Each scene shows the same named points in several views. A view is turned or mirrored, shifted and resized as a whole, has a little noise and may leave points out.

Scene 1
View 1
zevu: -12	-6	8	4	-4	-10	-22	9	-24	8	1	24	-3	-7	1	-3	-3	12	-1	-21	19
Goba: 5	-9	-6	-12	6	4	-20	-1	-19	10	-16	13	-6	-25	18	-9	-16	0	-6	-16	6
vikon: -3	-1	1	5	5	-3	-18	16	-18	11	-7	4	-4	-25	9	-3	-8	8	-4	-6	16
nenut: 2	-4	-1	4	6	-7	-12	9	-8	2	-9	2	-12	-21	5	1	-19	10	-4	-3	21
seb: -9	-11	16	14	1	13	17	-6	24	10	2	-3	-6	-9	-13	2	7	-6	-3	18	21
lil: -15	-1	6	17	1	-20	-16	10	-3	-2	1	-2	-15	0	4	10	-20	12	-2	-5	20
tifi: 0	-14	7	-13	-2	12	-11	-7	-17	18	-7	25	5	-20	6	-14	6	-3	-3	-20	11
Sutuf: -19	-15	14	-6	-4	12	-6	-23	-3	19	4	17	4	6	9	-6	4	-11	-5	-21	0
gira: -9	-3	1	-2	2	-5	-27	8	-28	12	-6	15	-3	-13	15	-5	-11	7	-5	-22	9
vutip: -6	-2	1	7	6	3	-14	12	-10	14	-5	0	-2	-24	9	-4	-4	2	-4	-5	11
sasez: 0	-16	6	-14	-6	6	-12	-10	-20	13	-8	32	0	-14	4	-12	1	0	-3	-23	14
limot: -9	-8	6	8	-4	-17	-6	-6	4	-7	-2	8	-22	6	0	9	-26	8	-3	-8	22
Gode: -3	-16	10	-19	-11	5	-18	-4	-39	17	-5	55	9	-14	-3	-17	16	9	1	-33	22
bizam: 4	-16	8	-12	-6	4	-6	-12	-12	5	-8	32	-6	-13	-3	-8	-4	2	-3	-16	20
nomi: -17	-3	5	12	5	-4	-12	2	1	8	0	-7	-9	-2	12	4	-15	0	-4	-5	6
View 2
zevu: 1	-10	-12	15	-2	7	-14	-2	11	-4	-8	-1	-4	-26	18	-9	-3	12	-5	1	-20
Sutuf: 2	2	-27	14	-6	-10	-5	-9	8	-1	-6	-6	-1	-22	25	2	1	-14	18	-9	-13
vutip: -4	-5	-8	15	-9	0	-2	-5	1	-2	-7	8	-10	-2	5	-9	1	5	3	5	-15
nenut: 0	-4	-1	15	-5	1	-4	-6	7	-4	2	3	-17	-12	-5	-3	-5	12	-1	6	-18
Gode: 11	-20	-26	5	7	-3	-31	0	8	12	-13	6	8	-26	38	2	-10	17	8	-3	-27
nomi: -6	4	-7	20	-12	0	6	-10	9	-11	-2	-4	-13	-15	1	-9	3	-4	2	1	-12
lil: -3	2	-1	23	-10	7	1	-5	15	-12	-1	-8	-15	-25	-6	-13	0	6	-10	3	-14
seb: 8	16	-9	23	-18	-17	-7	-3	8	12	-8	-15	-9	0	-8	1	12	-11	3	-2	4
bizam: 12	-5	-15	11	2	-10	-18	-6	10	7	-1	-2	-9	-21	13	10	-9	8	11	-3	-20
gira: -5	-12	-13	12	0	7	-4	-7	6	-10	-5	8	-8	-20	18	-9	-6	10	4	3	-26
vikon: -4	-9	-6	14	-6	4	-4	-4	4	-5	-6	9	-10	-7	5	-10	-1	12	-2	8	-19
tifi: 6	-12	-20	5	2	-8	-18	-4	1	10	-11	10	-1	-8	25	5	-7	8	15	-1	-22
Goba: -3	-11	-10	7	1	-2	-2	-10	-1	-5	1	15	-14	-9	11	2	-13	9	14	3	-25
sasez: 7	-10	-18	8	2	-8	-17	-5	7	5	-3	4	-6	-20	21	7	-9	7	14	-2	-21
limot: 4	5	-2	23	-6	0	-2	-8	18	-10	4	-14	-17	-32	-6	-1	-5	4	-3	-1	-14
View 3
zevu: -3	2	2	5	8	7	9	2	12	-10	-12	-10	-4	-26	4	-27	-11	34	-4	24	3
tifi: 19	2	14	-1	19	5	8	-9	-11	19	-9	-21	6	-20	-2	2	-22	20	15	13	0
gira: 2	-2	7	5	1	7	6	-8	-1	9	-15	-6	5	-17	4	-15	-8	33	13	29	3
Goba: 5	3	14	-1	3	10	0	-18	-8	18	-16	0	21	-13	-5	-6	-16	28	21	28	8
seb: 26	15	-17	-19	14	28	14	-11	-9	-1	17	-18	11	-1	-1	-10	-14	-31	-4	-9	25
lil: -3	5	-19	-4	-2	21	5	-8	10	-13	-5	0	15	-8	7	-28	6	12	-9	21	25
Sutuf: 33	-8	-5	0	20	8	9	-10	-12	19	-6	-29	2	-8	15	6	9	11	9	4	9
vikon: -1	7	2	-3	-5	15	9	-11	-2	1	-3	1	7	-17	-3	-23	-19	15	11	28	6
sasez: 16	-1	15	-3	25	5	4	-9	-2	13	-15	-25	10	-21	-1	0	-20	29	11	12	2
Gode: 10	-3	23	10	36	-9	8	7	10	5	-23	-35	-13	-38	-2	-8	-24	51	2	13	-16
vutip: 7	7	-1	-6	-3	15	11	-13	-8	6	2	0	6	-14	-1	-19	-17	6	12	22	8
bizam: 13	5	12	-8	31	10	2	-8	1	7	-16	-24	18	-17	-6	1	-20	24	3	6	11
View 4
tifi: -4	1	-18	0	-13	28	2	-6	-9	17	3	-9	2	32	39	4	27	-22	27	18	7
nomi: 13	9	-10	-3	-26	23	-5	3	3	13	-10	7	-2	13	6	-1	0	23	-11	18	16
sasez: -6	2	-23	3	-10	27	5	-9	-9	14	8	-3	9	24	38	10	17	-23	30	18	-1
Sutuf: 6	7	-31	3	-10	45	3	1	2	11	-4	-22	-11	11	27	23	9	-11	8	30	26
gira: -5	1	-16	-15	-23	30	1	-17	-14	15	-2	10	16	19	35	0	18	16	17	4	5
nenut: 1	8	2	5	-26	7	-5	-5	2	14	-3	20	12	27	10	-10	5	10	4	6	-2
lil: 12	0	-6	2	-28	11	-3	0	-1	10	0	24	10	0	6	0	-12	33	-13	14	4
limot: 3	11	-12	20	-23	13	0	-1	11	3	3	21	12	-3	1	7	-20	14	-6	14	2
zevu: 4	-13	-17	-5	-15	21	3	-8	-21	14	9	13	14	10	39	4	5	8	10	13	-2
seb: 29	2	2	29	-12	7	-11	30	11	14	-7	-10	-24	30	-4	-1	-1	-18	-22	41	15
bizam: -5	6	-19	17	-12	19	4	-7	-3	8	11	3	9	21	28	9	10	-26	25	19	-4
Goba: -14	16	-11	-8	-26	28	-4	-18	3	16	-6	6	12	37	23	-7	27	1	25	2	4
vutip: 8	2	-1	-8	-26	16	-7	0	-5	20	-10	5	0	32	19	-10	19	11	0	13	11
vikon: 2	-2	-1	-11	-28	13	-7	-5	-11	20	-5	16	9	30	24	-13	17	15	7	8	4
Gode: -9	-20	-27	-1	-3	28	11	-14	-34	17	21	-3	16	18	65	11	26	-31	44	21	-8
View 5
zevu: 6	-5	-2	14	10	-8	-5	5	13	-8	-25	0	2	13	-18	-24	4	5	10	8	9
nenut: -3	-5	3	-3	18	-2	4	6	-5	1	-22	4	6	20	-3	-27	-16	7	5	1	13
lil: -6	-16	-2	12	27	8	-2	11	-10	2	-33	8	6	24	-16	-26	-5	11	3	3	17
limot: -7	-24	-8	1	18	15	7	16	-8	-2	-37	5	1	21	-14	-26	-9	13	-2	2	7
seb: -16	-17	28	-7	-3	11	8	2	-26	-24	-24	-2	6	33	-19	-11	-16	17	-9	19	18
Gode: 19	3	-7	4	-15	-19	4	-1	37	-21	-17	-12	-7	2	-17	-20	8	1	12	12	-4
Sutuf: -10	-18	3	-10	-1	-5	5	-5	11	-17	-21	6	-5	15	-25	-8	11	8	-15	29	0
vikon: 1	2	5	4	19	-11	-2	-1	0	1	-16	4	8	20	-5	-24	-7	3	8	6	16
vutip: -4	0	12	0	15	-10	-1	-3	-3	-3	-15	5	8	22	-8	-19	-8	3	3	12	17
tifi: 2	0	5	-11	-5	-12	8	-4	18	-14	-12	-1	-2	12	-10	-15	0	2	-1	17	0
sasez: 5	-4	-3	-9	-5	-10	9	0	20	-12	-17	-3	-4	8	-10	-17	-1	4	1	12	-3
gira: 3	-1	-5	4	18	-14	-4	0	15	2	-18	8	2	12	-9	-25	3	0	5	9	7
nomi: -14	-15	5	2	23	0	0	2	-9	0	-24	11	7	24	-14	-19	-3	9	-6	14	15
bizam: 5	-8	-2	-10	-7	-1	13	6	14	-14	-22	-5	-4	11	-9	-20	-8	7	0	9	-3
Goba: -2	3	-2	-16	14	-13	7	-4	11	5	-11	8	3	13	3	-23	-6	0	0	8	4
View 6
zevu: 19	-3	-18	9	-14	26	1	11	4	-7	30	8	27	9	-5	5	8	12	0	2	-6
bizam: 32	-33	-14	6	0	28	7	-5	2	-11	4	10	28	21	8	-6	6	10	14	-10	2
nenut: 20	-11	-21	5	-6	15	-1	22	-15	-21	13	11	28	19	11	19	-11	-20	15	3	4
vutip: 9	-1	-6	-3	-3	25	-11	5	-1	-19	19	19	30	20	0	12	-16	-17	18	11	-3
sasez: 29	-22	-2	0	-3	33	4	-9	3	-15	6	11	27	22	6	-12	8	17	8	-6	1
lil: 11	-3	-39	7	-15	7	2	25	-16	-8	29	12	17	3	-8	25	5	-27	20	11	1
limot: 25	-22	-45	7	-9	5	9	17	-18	-3	17	12	12	5	-5	17	15	-23	25	0	10
Sutuf: 26	-20	-4	-9	0	29	0	-29	10	-7	14	26	17	6	-23	-18	24	-1	32	8	5
Gode: 33	-21	2	11	-8	46	5	-9	24	-7	17	5	39	21	7	-17	12	50	-15	-11	-11
gira: 17	8	-5	0	-12	26	-1	13	-6	-25	19	7	28	13	-1	0	8	7	2	6	1
Goba: 22	0	5	-8	-3	27	-4	7	-11	-40	0	11	31	24	10	-1	-2	-2	11	3	8
seb: 16	-45	-28	5	12	20	-12	-22	9	9	23	34	18	20	-12	16	-23	-43	56	8	-4
vikon: 3	5	-6	3	-6	24	-14	18	-5	-22	24	15	34	23	4	22	-22	-19	14	14	-5
nomi: 13	0	-20	-5	-6	14	-7	7	-10	-14	23	23	18	6	-14	13	4	-31	31	17	6
tifi: 26	-19	3	-1	2	38	-2	-15	8	-21	8	14	31	24	2	-10	1	13	12	-2	-2

Which points are out of place in each view (at most two, in the order of its rows)? Write - if all are in place.
view 1 | -
view 2 | tifi
view 3 | zevu, Gode
view 4 | -
view 5 | -
view 6 | vikon
